The views of a scene show one set of named points, each view turned or mirrored, and shifted as a whole, with a little noise and some points left out.
In the rows, 128 means zero.

Scene 1
View 1
Q596: [179 142 142  78 194 161 103  54  93 168  95  79 174 160  97 106 101 156
  60 128 127 158  79 148 167 157 104 139 134  73 119 109  68 105 140 143
 135 159 176 119 171 174 126 102 110 128 118 167]
Q160: [160 140 141  85 157 128 100  87 109 146  92  90 165 148 102  78  99 134
  73 107 118 145  98 137 157 140  98 147 120 103 132 109  64  99 133 145
 144 157 173 122 161 176  98 108 118 141 110 132]
Q710: [143 119 141 102 116 111 105 100  98 153  70 101 163 135 126  68  71 116
  85  68 137 135 119 141 180 135 106 156 107 100 132 114  62  73 142 141
 171 164 150 133 174 177  50  96  91 145 104 109]
Q287: [172 154 139  69 214 166 104  43 102 156 110  80 175 171  84 110 120 174
  60 139 112 167  76 141 160 160 103 145 141  81 122 113  76 124 124 142
 116 147 187 108 158 178 146 112 132 129 127 168]
Q267: [101 160 129  83 181  84 105 103 163  85  93 106 152 157  88  63 147 160
  78 120  88 121 119 121 144 134  95 187 128 157 163 120  57 128  75 144
 104 116 173  96 103 175 101 155 166 148 144  90]
Q881: [158 142 131  81 170 139  98  82 136 129 110  82 176 153  94  64 113 145
  54 138 112 144  93 118 129 143  88 134 124 108 138  97  58 122 141 136
 128 133 187 117 156 173 136 120 140 139 104 132]
Q974: [101 155 134  86 178  80 108  99 160  92  83 108 148 146  96  60 141 151
  87 107  89 117 124 129 160 135 101 188 124 156 159 122  54 118  73 151
 112 124 169  91 106 179  82 148 152 147 144  89]
Q491: [144 135 132  92 138 109  90 107 142 121 100  95 167 140 105  53 100 121
  66 119 114 129 111 115 134 124  88 141 112 127 143  94  54 108 132 136
 140 136 180 124 148 173 106 119 137 145 104 101]
Q409: [121 142 139  96 139  87 110 100 131 118  69 109 150 134 112  68 107 132
  93  82 114 126 122 141 178 134 104 179 113 132 143 122  56  96 103 145
 148 144 159 112 135 179  56 126 121 147 130  93]
Q451: [ 89 146 142 105 139  60 111 105 140 106  54 121 140 134 123  59 113 129
 106  60 106 112 139 145 187 124 109 206 113 156 154 136  51  89  75 153
 144 134 142 109 114 176  27 135 124 151 138  71]
Q130: [139 150 142  88 164 110 106  85 126 135  82  96 158 148 107  74 110 141
  80  96 113 138 108 136 167 132 103 165 121 115 138 117  64 106 111 145
 133 147 167 112 141 178  85 124 117 142 123 118]
Q63: [124 149 149  94 169 100 114  80 110 130  66 105 156 147 110  87 113 148
  98  76 115 134 115 154 189 137 113 188 128 121 139 131  68  95  90 153
 139 150 151 109 130 174  64 122 114 142 139 110]
Q962: [135 134 125  93 133 112  92 109 145 123  97  96 166 136 103  50  99 127
  66 111 111 124 106 117 135 126  92 147 108 130 152  95  55 104 131 136
 142 139 174 121 145 170  93 119 135 146 103 100]
Q575: [113 146 153  98 156  80 114  81 105 139  45 107 143 140 126  92 104 136
 108  49 119 128 125 168 212 137 118 210 118 121 140 147  67  82  89 155
 148 161 144 114 135 180  28 115 100 145 140 101]
Q606: [161 136 155  92 159 132 108  63  83 172  73  89 160 149 122 107  90 149
  93  77 134 156 100 168 188 143 114 168 124  80 117 128  68  81 131 148
 156 170 153 120 170 176  71  94  90 135 127 142]
Q990: [158 134 149  88 159 134 106  74  95 159  82  93 164 149 115  87  87 137
  74  94 135 149  97 153 178 146 110 154 123  86 123 117  67  90 141 144
 150 162 161 123 163 172  80  99  98 139 119 136]
Q464: [145 133 128  86 137 115  96 112 147 115 104  85 168 140 100  43  97 124
  61 118 111 130 107 111 128 126  86 135 112 126 144  84  56 114 144 129
 139 133 184 127 151 170 113 118 136 148  95 106]
Q628: [122 166 148  79 217 106 117  52 110 128  72 103 144 164 106 113 147 179
 101  83 106 144 109 168 202 155 119 216 145 111 139 146  74 110  63 159
 104 146 152  91 119 184  75 138 122 138 166 133]
View 2
Q974: [110 189  75  88 153 132 142 115 126 123 132 136 127 159 173 149 141  90
 185 124 143 188 133  75 131 130 138 144  71 133 189 147 133 126 133 146
 131 119 141  61 105  82 120 152 156 168 200 142]
Q962: [136 157 117 139 140 118 149 107 112 130 142 114 111 120 139 150 125 121
 145  95 143 176 125  82 151 120  96 156 110 139 172 140 117 109 119 114
 124 106 129 111 100  72 136 138 119 142 184 130]
Q606: [142 140 135 120 100 151  99 141 124 138 134 100  88 145 131 133 168 143
 116  90 158 104 120  75 156 110  71 140  98 160 170 117 120  71 130 158
  83 115 132 104 179  70 147 193  70 184 168 139]
Q575: [135 170 100  90 104 164  90 123 135 130 122 132 110 174 152 162 187 149
 165 124 158 131 154  79 148 110  97 161  54 129 193 141 133 103 111 181
  85  98 148  68 152  68 123 198  95 173 192 122]
Q160: [140 143 121 133 129 131 140 131 118 132 143 105  99 134 134 124 137 123
 127  86 143 142 117  78 149 119  85 136 118 158 170 126 112  86 133 128
 110 122 128 107 148  79 147 159  95 167 177 141]
Q628: [107 178  82  62 129 170 111 134 114 130 122 117 110 174 170 114 172  98
 161 116 139 131 114  62 128 129 126 125  71 152 187 128 132  92 155 188
 104 132 144  44 181  95 128 195 128 224 187 162]
Q63: [126 164 101  90 123 152 114 127 125 134 128 122 112 159 156 148 167 124
 157 113 151 140 137  77 144 120 103 149  79 135 181 135 130  99 126 168
  98 110 142  75 149  75 123 181 107 179 189 132]
Q710: [154 143 135 144 101 136 107 121 130 132 134 113  95 140 128 162 164 160
 127  96 156 131 140  91 159  95  67 166  95 140 169 130 121  88 101 141
  80  93 140 121 133  53 137 171  69 148 176 112]
Q990: [137 144 121 131 121 136 128 125 117 130 137 111  98 131 132 132 143 131
 129  98 145 144 121  81 148 117  88 143 109 153 165 131 116  87 128 134
 101 117 133 105 142  72 137 167  94 166 179 136]
Q409: [134 168 105 115 127 139 123 115 133 126 132 128 114 150 154 159 160 126
 164 117 152 164 142  81 142 121  99 163  79 134 181 147 125 111 114 153
 105 100 140  82 116  66 123 166 115 155 190 127]
Q491: [138 155 119 144 144 106 161 114 117 128 145 112 106 118 142 143 122 116
 140  97 139 181 124  84 150 113  98 153 119 141 167 134 113 108 120 108
 120 110 129 113 102  73 137 139 111 142 185 134]
Q596: [129 135 130 123 130 136 135 149 101 136 140  85  83 125 123  96 134 110
  99  75 135 122  88  64 153 128  84 117 139 177 163 106 107  61 159 131
 110 141 119 108 188  96 155 164  85 194 160 160]
Q287: [110 136 115 110 146 137 155 154  94 137 144  87  91 135 136  85 118  86
 107  74 130 132  73  59 140 135 106 108 142 179 161 111 104  66 178 132
 123 157 117  96 183 104 159 162 113 209 165 178]
Q464: [141 144 131 158 142 107 165 118 113 129 155 102  99 102 126 127 109 117
 125  81 138 173 106  81 155 115  91 136 139 154 158 127 107  91 133 101
 122 115 122 127 117  73 147 131 105 147 176 140]
Q130: [128 159 112 115 130 136 128 125 117 127 136 115 106 142 147 132 150 120
 145 102 143 148 120  77 145 121  97 139  97 145 175 129 120  92 130 146
 111 116 134  92 141  79 135 165 111 169 178 141]
Q451: [123 185  89  98 122 146 114 103 142 122 126 140 121 160 170 176 173 135
 189 132 156 173 162  87 139 116 114 169  43 116 187 154 138 129 104 169
  98  93 150  67 102  58 112 170 125 144 202 114]
View 3
Q409: [141 138 155  97 188 164  62  94 138 165  97 122 143 106 130 111 137 144
 112 149  94  87  61 147 149 123 135 134 150  99 142 113 154  96 148 192
  87 123 153 169 130 118 112 109 116 145 170 113]
Q491: [154 142 150  90 165 157  83  73 171 155  76 108 158 105 134 101 152 147
 138 176 101  90  58 188 137 114 113 171 127  88 153 111 158  76 136 193
 103 118 145 170 110 142 132 123 105 128 183 101]
Q990: [135 139 131 115 185 142  68  98 179 147  93 133 132  93 153  82 121 150
 125 151  78 104  73 153 132 124 140 160 140 115 124 114 151  69 149 190
 135 117 146 169 111 138 119 102 117 125 182  85]
Q63: [124 139 150 113 196 168  60  94 138 149 107 133 146 107 135 108 108 137
 122 134  77  87  69 141 153 135 137 133 166 103 142 115 158  91 164 204
 103 117 169 154 133 111 106 110 116 144 168 103]
Q575: [130 137 158 115 209 175  47 104 117 156 113 145 136 113 131 107 107 138
 106 126  82  84  68 115 150 139 155 114 179 114 134 114 159 105 163 197
  88 118 178 162 147 101  98 102 120 159 162 110]
Q881: [146 141 127  95 154 133  88  72 206 138  76 108 162  85 161  92 134 153
 159 172  86  92  69 201 133 116 117 194 114 101 148 112 149  59 128 194
 141 119 132 162  95 151 135 126 103 102 188  71]
Q451: [150 136 177  90 195 193  56  82 103 174  98 128 149 120 112 124 144 136
  99 145 109  83  52 132 159 126 135 111 166  85 141 107 166 118 150 190
  60 123 170 178 142 104  99 117 115 170 163 133]
Q596: [106 138 109 131 174 120  78  94 212 116  96 132 144  75 179  73  89 154
 165 146  50 101  83 173 124 133 134 187 147 124 134 124 145  44 157 202
 179 114 148 146 102 144 121 112 108  94 184  56]
Q974: [145 146 169  83 160 180  72  61 138 152  80 103 183 128 118 128 139 138
 144 163  96  62  57 187 169 126 109 145 146  77 177 113 173  95 138 208
  70 127 165 153 131 106 113 144  99 143 173 111]
Q130: [133 138 141 108 181 155  71  86 168 142  94 126 148 100 144  99 124 142
 132 151  78  92  69 156 146 126 133 158 150 104 142 116 152  79 148 195
 115 119 151 162 117 131 120 115 113 132 180  91]
Q710: [148 130 134 116 212 144  58 119 159 164 105 147 115  89 157  83 134 150
  91 142  94 122  70 120 123 121 158 140 144 128  97 114 140  89 154 177
 128 113 143 183 117 150 119  76 129 143 173 102]
Q267: [148 144 168  74 156 180  80  54 148 150  76  92 192 123 112 131 136 129
 156 174  95  56  57 202 168 123 102 154 141  76 186 109 172  87 132 214
  71 129 164 154 129 105 122 154  95 140 174 107]
Q628: [ 90 141 153 120 179 170  56  75 144 119 101 125 173 115 137 107  65 133
 157 123  45  55  75 160 169 154 129 138 191  98 175 122 170  82 166 225
 107 123 189 123 148  86  96 142 108 135 168  86]
Q962: [159 139 142  84 175 154  82  80 173 162  81 114 147  97 142 101 157 154
 126 171 104  98  61 176 135 110 125 164 118 100 132 111 149  78 134 180
 110 119 140 177 107 146 130 110 109 128 179  95]
Q160: [132 135 129 114 178 142  77  93 184 143  92 130 141  86 156  87 119 151
 136 156  79 101  71 164 126 122 133 170 133 115 127 114 146  68 147 191
 142 121 140 163 109 141 123 105 113 118 185  81]
Q464: [161 138 136  91 169 146  90  81 182 163  77 106 149  94 150  94 164 151
 136 182 106 103  61 189 129 109 123 176 112  97 141 111 150  72 129 184
 119 118 134 182  98 159 134 110 106 122 187  94]
Q287: [ 97 141 110 128 160 118  82  81 218 100  89 118 162  81 171  82  79 147
 186 153  43  83  79 196 135 139 118 202 140 119 158 124 152  44 153 215
 169 119 143 131 107 137 119 137 103  87 183  49]
Q606: [109 141 118 134 200 134  62 114 168 138 110 152 120  82 168  76  89 150
 122 126  62 109  83 130 128 137 156 148 167 133 116 120 145  66 165 196
 144 115 153 153 118 131 107  96 123 120 172  79]
View 4
Q491: [136 107 174 129 120 120 168 148 132 169 125 139 135 138 123 106 125 154
 140  72 165 145 135 131 165 135 136 163 157 143 132 138  95 101 139 140
 105 133  97 133 100 154 144 140 150 144 106 141]
Q962: [138 105 177 130 107 124 163 143 124 156 135 136 123 141 128  99 132 153
 129  72 157 141 136 131 154 122 134 171 170 138 139 134 101 103 137 136
 117 132  97 142 114 157 137 145 146 144 101 141]
Q451: [154  76 164 122 136 137 164 117  62 180 137 138 152 151  89 140 104 193
 128 122 175 155 222 123 173 157 209 163 162  97 118 161 106 116 177 136
  90 130 115 130 135 126 138 135  99  81 110 106]
Q606: [172 101 193 132  78 128 131 138  83 162 164 112  72 135 153 103 145 166
  80  94 156 127 155 105 108 126 148 200 184 111 125 117 141 114 133 135
 119 137  86 170 144 157 105 124 107 118  69 138]
Q409: [156  92 183 129 119 135 158 132  89 173 134 137 127 141 111 115 118 170
 121 110 167 146 188 125 161 145 181 169 167 110 120 151 108 107 159 138
  99 130 108 140 131 142 130 135 111 108 100 124]
Q130: [154 113 182 128 102 134 154 133  96 161 141 129 114 137 116 101 119 162
 117 101 156 131 158 110 147 128 162 178 175 125 128 147 116 104 147 130
 107 132 107 149 124 144 122 129 119 131 102 142]
Q464: [131 109 181 132 118 121 170 150 144 169 122 144 140 141 123 103 132 151
 143  62 161 144 128 135 170 125 129 157 161 150 139 135  90 101 140 134
 105 133  96 140 100 156 151 145 150 153 106 146]
Q881: [127 142 179 125  95 134 164 146 140 158 129 133 113 122 117  85 128 134
 129  86 144 129 103 122 154 114 119 166 179 154 144 142 105  93 128 130
 112 132 107 143 102 153 125 129 161 167 109 158]
Q710: [175  67 182 140 108 109 148 149  86 167 151 124 103 154 155 129 159 169
 102  60 177 146 179 125 132 142 148 188 166 115 130 107 121 119 144 144
 114 135  86 156 130 159 137 149 100 101  67 125]
Q267: [123 135 171 111 123 158 177 118 103 172 119 147 161 122  60  99  80 162
 154 141 154 143 167 118 189 135 191 141 173 133 132 192  91  93 163 125
  83 135 129 123 120 133 128 121 151 135 145 142]
Q575: [172  83 175 124 107 137 153 119  41 176 152 117 108 147 113 128 118 188
 104 127 170 140 216 113 134 148 201 180 176  91 111 142 132 116 163 135
 106 138 107 145 158 139 114 130  90  83  90 117]
Q596: [148 141 203 123  63 141 138 141 117 149 156 117  66 115 146  81 136 136
  94  99 134 117 100 105 113 110 120 188 196 139 133 121 134 101 120 124
 127 131  95 169 120 159  97 116 143 165  82 166]
Q160: [149 113 190 129  90 130 153 145 113 160 144 123 101 135 136  99 136 156
 111  87 156 134 136 120 136 125 134 183 181 136 135 132 118 101 132 134
 115 131  97 153 121 149 122 128 131 139  88 147]
Q628: [161 144 192 108  89 174 144  98  56 160 158 114  94 115  82  92  90 164
  98 175 140 115 173  91 133 128 204 178 199  99 112 174 139 100 152 118
 106 140 127 155 156 129  86  93 120 123 114 140]
Q990: [157 106 184 133  98 125 148 145 105 161 145 124 100 139 133 103 138 160
 114  88 152 137 148 121 134 127 145 181 173 128 128 131 115 102 140 136
 115 131  96 152 127 155 122 132 128 129  90 139]
View 5
Q596: [123 134 126 187 161  74 125  88 147 165 157  95 140 140 160 108 101  85
 128 163 137 180  77  94 109  90 140  76 125  79 108 151  76 149 153 149
 121 136 109 175 152  67 171  83 121 102 142 133]
Q628: [149 130 128 135 142 155 146 124 119 123 161 101  95 159 143 116 117  61
 172 206 129 147 110 102  94 146 189  62 105  89 100  91  98 113 138 105
 140 151  86 180 113  92 113 103 166 121 139 144]
Q409: [164 137 119 118 112 157 126 123 123 163 148 108 117 140 113 127 106 120
 134 155 134 147 108 120 113 131 150 147 133 118 125 105 103 106 144  93
 120 146  92 168 145  96 111 105 131 154 173 148]
Q267: [145 159 120 105 134 169 126 132 138 108 133 105  65 136 115 118 146 113
 157 178 134 158 114 126 106 131 168 134 138 136 133 123  87 116 118  45
 105 128 121 208 157 129  98 113 159 105 169 178]
Q491: [145 149 115 135 132 122 114 109 150 162 138 102 114 126 116 120 113 137
 109 132 140 173  92 124 121 104 128 152 153 133 136 155  88 129 146  98
 102 131 118 189 176 100 139 104 119 127 176 158]
Q575: [183 119 126 114 101 169 137 132 108 174 161 112 129 153 122 134  94 103
 140 172 133 139 119 112 111 147 156 116 115  93 107  70 112  91 150 118
 133 162  66 145 120  76 105 105 128 180 165 133]
Q287: [115 138 126 188 180  75 124  93 149 141 151  93 116 140 161 101 120  73
 140 179 134 184  80  94 104  98 155  60 122  83 110 158  70 157 140 131
 119 124 120 194 154  83 170  83 138  79 135 138]
Q962: [148 148 115 133 124 131 117 114 150 167 136 103 116 125 111 118 112 138
 115 136 140 167  96 124 118 106 131 159 149 127 139 144  92 119 142  92
 100 130 112 184 173  98 133 100 120 132 178 154]
Q160: [144 139 117 158 134 108 123 102 143 168 152 102 135 134 130 114 101 111
 118 154 142 171  89 114 119 102 136 116 136 103 113 139  94 130 154 127
 113 137 109 178 161  76 146  90 112 131 157 138]
Q464: [138 154 119 143 137 116 112 105 155 164 138 102 118 119 114 117 113 140
 104 133 142 180  87 123 119  91 128 157 156 128 138 160  88 128 144  95
  94 131 126 191 183 102 136  98 117 121 181 159]
Q63: [161 125 126 128 121 148 130 118 122 155 158 105 119 145 127 127 102  97
 141 176 135 149 107 115 108 136 157 111 117  97 106  93 100 104 150 105
 127 149  90 164 132  89 117 104 138 151 159 138]
Q974: [152 151 124 102 130 174 129 131 133 126 137 107  68 138 113 120 135 116
 155 180 130 156 120 119 112 136 170 130 127 134 122 111  96 110 125  58
 111 139 107 200 145 122  95 114 158 122 169 165]
Q881: [128 148 121 161 158  96 116 101 163 154 135  95 113 126 134 109 114 117
 117 146 139 181  82 113 112  92 136 121 150 123 129 165  77 141 139 106
 101 127 130 197 183  99 154  95 128  88 166 152]
Q606: [153 122 119 164 126 110 131  99 124 189 165 105 157 147 139 119  80  90
 125 159 135 164  93  98 113 111 140  98 121  76 102 109  95 123 165 160
 131 154  77 151 135  58 153  92 115 154 151 119]
Q451: [179 134 124  91  89 195 129 141 115 161 150 117  98 140  97 129 108 127
 140 161 132 136 123 125 113 149 160 155 125 124 124  79 115  85 142  84
 117 152  80 169 130 104  87 113 139 176 177 152]

In a view up to two points have been moved. Name them for each view, in the order of its rows, or write -.
view 1 => Q990
view 2 => Q464
view 3 => Q491
view 4 => Q962
view 5 => -

Scene 2
View 1
Q77: [152  99 150 176  91 163 175 123 124 192 142 159 107 135 148 129  87 152
 168 113 111 128 152  99 118 132 173 116 118 129 107 144  90 133 177 100
 191  83 137 104  61 143 134 159 124 121 130  97]
Q848: [157  99 139 220  87 155 164 133 119 177  84 200  86 178 171 125  98  92
 158 115 110 152 143 127 103 136 180  82 166 110  99 152 115 140 168 111
 197  97 135  90  38 123 154 189 117 118 113  71]
Q539: [164  99 146 217  93 146 173 126 120 168  95 197  76 179 166 117 101 103
 172 113  93 157 144 106 124 117 196  99 147 133 100 154  87 133 201 112
 204  81 143  88  53 122 150 157  95 134 127 112]
Q637: [145  87 160 126  85 173 179 109 128 192 180 122 132  99 140 138  94 203
 170 109 116 109 163  76 135 134 160 135  76 143 115 143  71 130 180  95
 192  78 125 113  82 162 109 131 139 122 148 111]
Q527: [155  99 145 156  87 167 182 127 120 201 138 166 137 129 126 108  59 171
 174 122 113 120 144 121 113 156 139 117 105 110 113 123 102 143 123 114
 184  99 127  96  88 136 140 177 136 125 118  85]
Q659: [159  93 160 129  90 153 190 107 120 197 174 138 117 120 131 126  84 195
 191 112  88 116 148  71 155 119 164 147  63 155 111 134  50 118 175 109
 197  82 132 100 103 160 119 117 118 139 144 151]
Q452: [175 109 135 191  97 148 178 136 115 186  99 202 123 171 128  95  50 132
 196 140  86 142 126 131 116 154 147 112 118 105 110 121  99 140 107 131
 188 103 139  75 108 117 169 192 106 139 103 101]
Q595: [165 100 149 189  94 152 171 125 118 184 112 181  98 160 148 118  84 124
 179 123 106 143 138 110 115 134 171 103 133 119 107 141  93 138 160 111
 192  91 136  92  77 130 152 174 113 128 121  97]
Q319: [143  87 146 123  84 179 176 121 125 202 173 132 142  99 136 132  79 192
 161 108 136  99 164 104 117 160 143 128  98 126 113 137  98 140 154  95
 182  91 130 109  69 157 116 161 151 116 139  72]
Q676: [147 100 138 160  93 174 167 139 126 201 129 176 145 134 122 108  43 157
 170 130 126 122 143 143  93 182 130 106 127  97 117 125 122 157  90 119
 181 114 135  89  83 131 148 206 143 118 107  52]
Q617: [137  88 153 138  84 181 167 118 130 195 167 132 126 104 146 146  96 182
 153 108 132 105 167  99 113 148 161 119 108 130 114 144  90 142 184  89
 189  86 131 115  48 159 111 156 146 114 142  80]
Q344: [140  84 146 103  84 189 173 125 131 219 186 124 174  81 109 128  47 221
 163 120 136  85 159 117 106 187 118 133  80 115 120 122 113 142 102 102
 170 104 128 104  86 159 111 178 166 114 133  62]
View 2
Q319: [126  98 112  83 158  99 136 134 116  95 116 159 130 159 114 147 161 106
 132 134 169 140 122 127  94 115 106 114 108 185 124 124 137 108 131 102
 104 169 133 149  95 124 104 149 130 121  89 133]
Q617: [124 104 117  96 160  93 147 122 117  93 115 153 133 163 116 147 139 109
 144 140 156 126 128 121  88 117 108 131 108 203 107 115 150 120 124 121
 111 179 129 149  77 123 105 141 130 123  92 138]
Q637: [130 119 111  82 168 116 159 139 124  93 113 164 143 165  88 157 153  95
 143 114 185 138 152 113  90  86  93 126  87 206  99 119 156 125 121 106
 101 166 120 157  60 128  95 148 125 136 101 119]
Q539: [142 128 147 103 107  79 198 157 174  73  94 172 156 211  70 131 106 131
 139 134 157 105 145 151 115 120 128 147 117 186  98  57 151 161  78 180
 139 172 145 161 106 176  58  94 154 128 102 152]
Q452: [145 111 149  92  90  82 184 175 188  67  98 191 160 201  86 127 148 142
 119 134 176 131 110 167 134 131 128 107 135 124 138  84 113 125  77 156
 129 145 155 157 140 180  60 101 159 113  92 149]
Q77: [133 118 130 101 135  88 174 139 140  84 105 165 145 184  94 143 125 116
 140 133 159 121 132 137 106 116 116 131 110 193 107  89 146 140 108 144
 122 171 138 158  93 148  84 121 146 130  97 146]
Q676: [133  80 137  87 120  71 134 149 151  82 110 166 145 174 131 131 161 134
 120 149 162 138  87 161 118 147 125  98 140 123 153 107 101  93 106 134
 123 161 156 146 146 155  84 120 146 102  73 152]
Q595: [138 112 143 101 116  73 183 149 163  78  97 170 152 202  89 134 121 128
 132 136 153 112 125 155 117 118 127 133 124 172 116  71 133 139  84 163
 133 174 147 156 117 167  75 100 152 123  97 152]
Q527: [131 104 135  85 129  88 154 150 146  79 109 173 150 175 103 136 160 122
 120 132 175 137 111 147 118 124 115 104 124 147 135 105 122 109 106 124
 117 158 143 155 121 150  82 125 142 115  84 138]
Q848: [132 108 155 117 107  48 180 129 168  83  98 154 150 205 104 126  92 146
 140 159 124  93 108 159 108 151 148 156 137 176 106  54 139 151  82 196
 152 188 160 149 131 171  85  85 165 110  88 181]
Q344: [125  88 106  70 158 105 115 141 115  98 128 161 132 145 135 147 193 108
 116 132 182 161 102 138 103 118  98  87 113 149 151 159 114  76 138  77
  94 153 139 153 106 119 106 166 120 111  78 128]
Q659: [137 133 121  79 143 132 185 160 150  89 107 185 153 180  60 150 154  93
 145  93 198 142 171 119 105  72  93 115  81 200  98 109 148 141 103 103
  99 150 123 167  60 143  66 147 130 151 113 108]
View 3
Q344: [175  59  91 108  86  61 152 128 175 135  50  77 161 134 125 114 131 118
 190 115 174 198 159 210 186  98 160 143  75  96 100 103 142 144 120 163
 154  62 129  82  45  90  89  58 193 111 117 137]
Q617: [160  77 107 120  97 116 165 169 171 140  85  79 164 177 118  92 133 141
 198 113 164 166 140 171 181 102 190 141 107  93 121  87 133 160 129 145
 131 112 144  96  81 109 123 127 182 107 147 140]
Q637: [155  81 113 126 104  97 182 168 167 127  74  76 155 170 125  89 122 139
 187 106 157 178 139 178 184 102 174 139 101  88 113  81 134 161 136 148
 120 100 157 103  83 107 111 126 193 100 135 123]
Q539: [165 127 148 111 101 189 187 191 126 175 146 125 190 182  98 110 132 154
 176 163 130 166 147 164 159 112 190 196  96 134  89  96 119 200  93 124
 148 196 126 121 121 119 128 194 133 102 174 165]
Q595: [169 115 135 111  95 164 179 166 132 170 123 115 184 165  98 115 136 140
 182 154 135 188 155 181 164 109 180 190  82 130  90 103 120 188  89 136
 157 164 119 107 100 104 114 151 141 103 159 159]
Q319: [167  73 108 118  96 101 165 156 168 133  76  77 159 156 120 102 127 126
 192 120 160 185 147 186 181 100 173 146  95  92 111  91 136 162 130 153
 139  97 142  95  72 100 110 109 183  99 134 135]
Q676: [188  87 100  98  85 120 148 130 149 169  91 105 192 127 102 125 140 120
 194 161 161 199 170 216 167 106 171 187  55 133  90 124 128 159  84 152
 175 119  90  78  58  91  99  81 149 111 143 172]
Q659: [156 118 146 135 101  98 229 181 150 138  88  80 142 161 129 114 102 140
 162 113 115 205 137 177 184 107 156 150  93 100  77  85 150 186 130 125
 116 115 167 134 116 112  82 144 201  91 125 105]
Q848: [174 113 127  99  96 194 145 169 131 183 141 125 205 173  86 106 152 145
 193 172 151 166 153 179 158 117 199 203  93 139  99 100 110 181  80 137
 164 186 103  95 100 116 142 166 115 114 179 187]
Q77: [162 100 125 120  97 141 178 173 148 155 108 101 171 172 111 104 129 144
 183 135 145 180 143 175 173 102 186 172  93 115 104  94 129 178 110 137
 140 142 132 109  99 110 117 149 164 106 157 152]
Q452: [182 108 126 101  86 147 166 146 132 179 115 123 198 141  96 133 132 134
 178 169 135 203 168 207 163 110 167 202  64 149  73 119 119 180  79 136
 175 154  98  97  85  96 101 120 136 107 152 179]
View 4
Q77: [130 100 132 129  93  93 112  85 141 169  99  77 140 104 155 116 106  44
 122 155 131 104 122  91 131 135 128  94 129 131 113 138 175  76 166 109
 134 145 160 164 146 155  68 121 124 124  79 193]
Q637: [110  85 123 122  92  69 127  72 140 187  96  70 177  80 158  95 126  42
 121 188 130 107 123 100 109 133 153  94 144 107 120 126 151  59 176 135
 128 118 153 148 150 148  51 115 142 108  76 181]
Q319: [108 107 126 139 112  61 138  91 148 154 111 100 151  92 148 121 109  69
 118 167 158 135 118  80 134 148 155 116 108 121 113 119 142  82 161 107
 148 114 151 165 113 164  95 134 145 110  90 183]
Q848: [132 145 101 136 109 147  97 120 137 137 123 103 105 121 138 164  81  99
 122  82 156 110 124  54 164 134 102 102 105 162  95 176 170  64 155  87
 172 179 151 184 125 205  86 140 107 149  88 188]
Q527: [127  91 141 145  95  69 124  93 147 144 100  95 132 109 157 117 107  49
 114 153 151 119 120 100 151 145 138 110 100 139 120 127 184 105 154  89
 135 143 163 164 122 156 103 133 131 119  95 196]
Q344: [103  76 154 153 107  10 162  83 163 142 103 110 158  84 161  94 123  42
 111 207 157 151 115 108 135 161 178 127  96 115 122  82 158 109 159  94
 125  93 152 159 106 141 116 124 148  99  99 186]
Q617: [110 114 117 138 111  74 135  87 149 168 111  88 166  85 149 119 117  66
 126 179 150 126 114  76 123 140 160 106 123 112 111 128 131  58 171 125
 150 112 141 166 125 164  70 123 147 111  81 174]
Q539: [146 136 103 121  99 162  86 103 129 161 112  75 112 125 146 142  95  73
 126  94 136  94 130  68 150 118  92  91 125 158  95 188 182  57 163 104
 161 188 161 175 152 187  53 131 101 148  73 190]
Q452: [153  96 147 145  85  99  96 107 133 127  94  92  92 136 161 125  91  53
 110 112 137 109 129  97 174 139  99  99  95 171 115 145 225 120 144  62
 135 180 172 168 137 167 112 139 109 134  96 205]

In a view up to two points have been moved. Name them for each view, in the order of its rows, or write -.
view 1 => -
view 2 => Q539
view 3 => Q637, Q452
view 4 => Q77, Q319
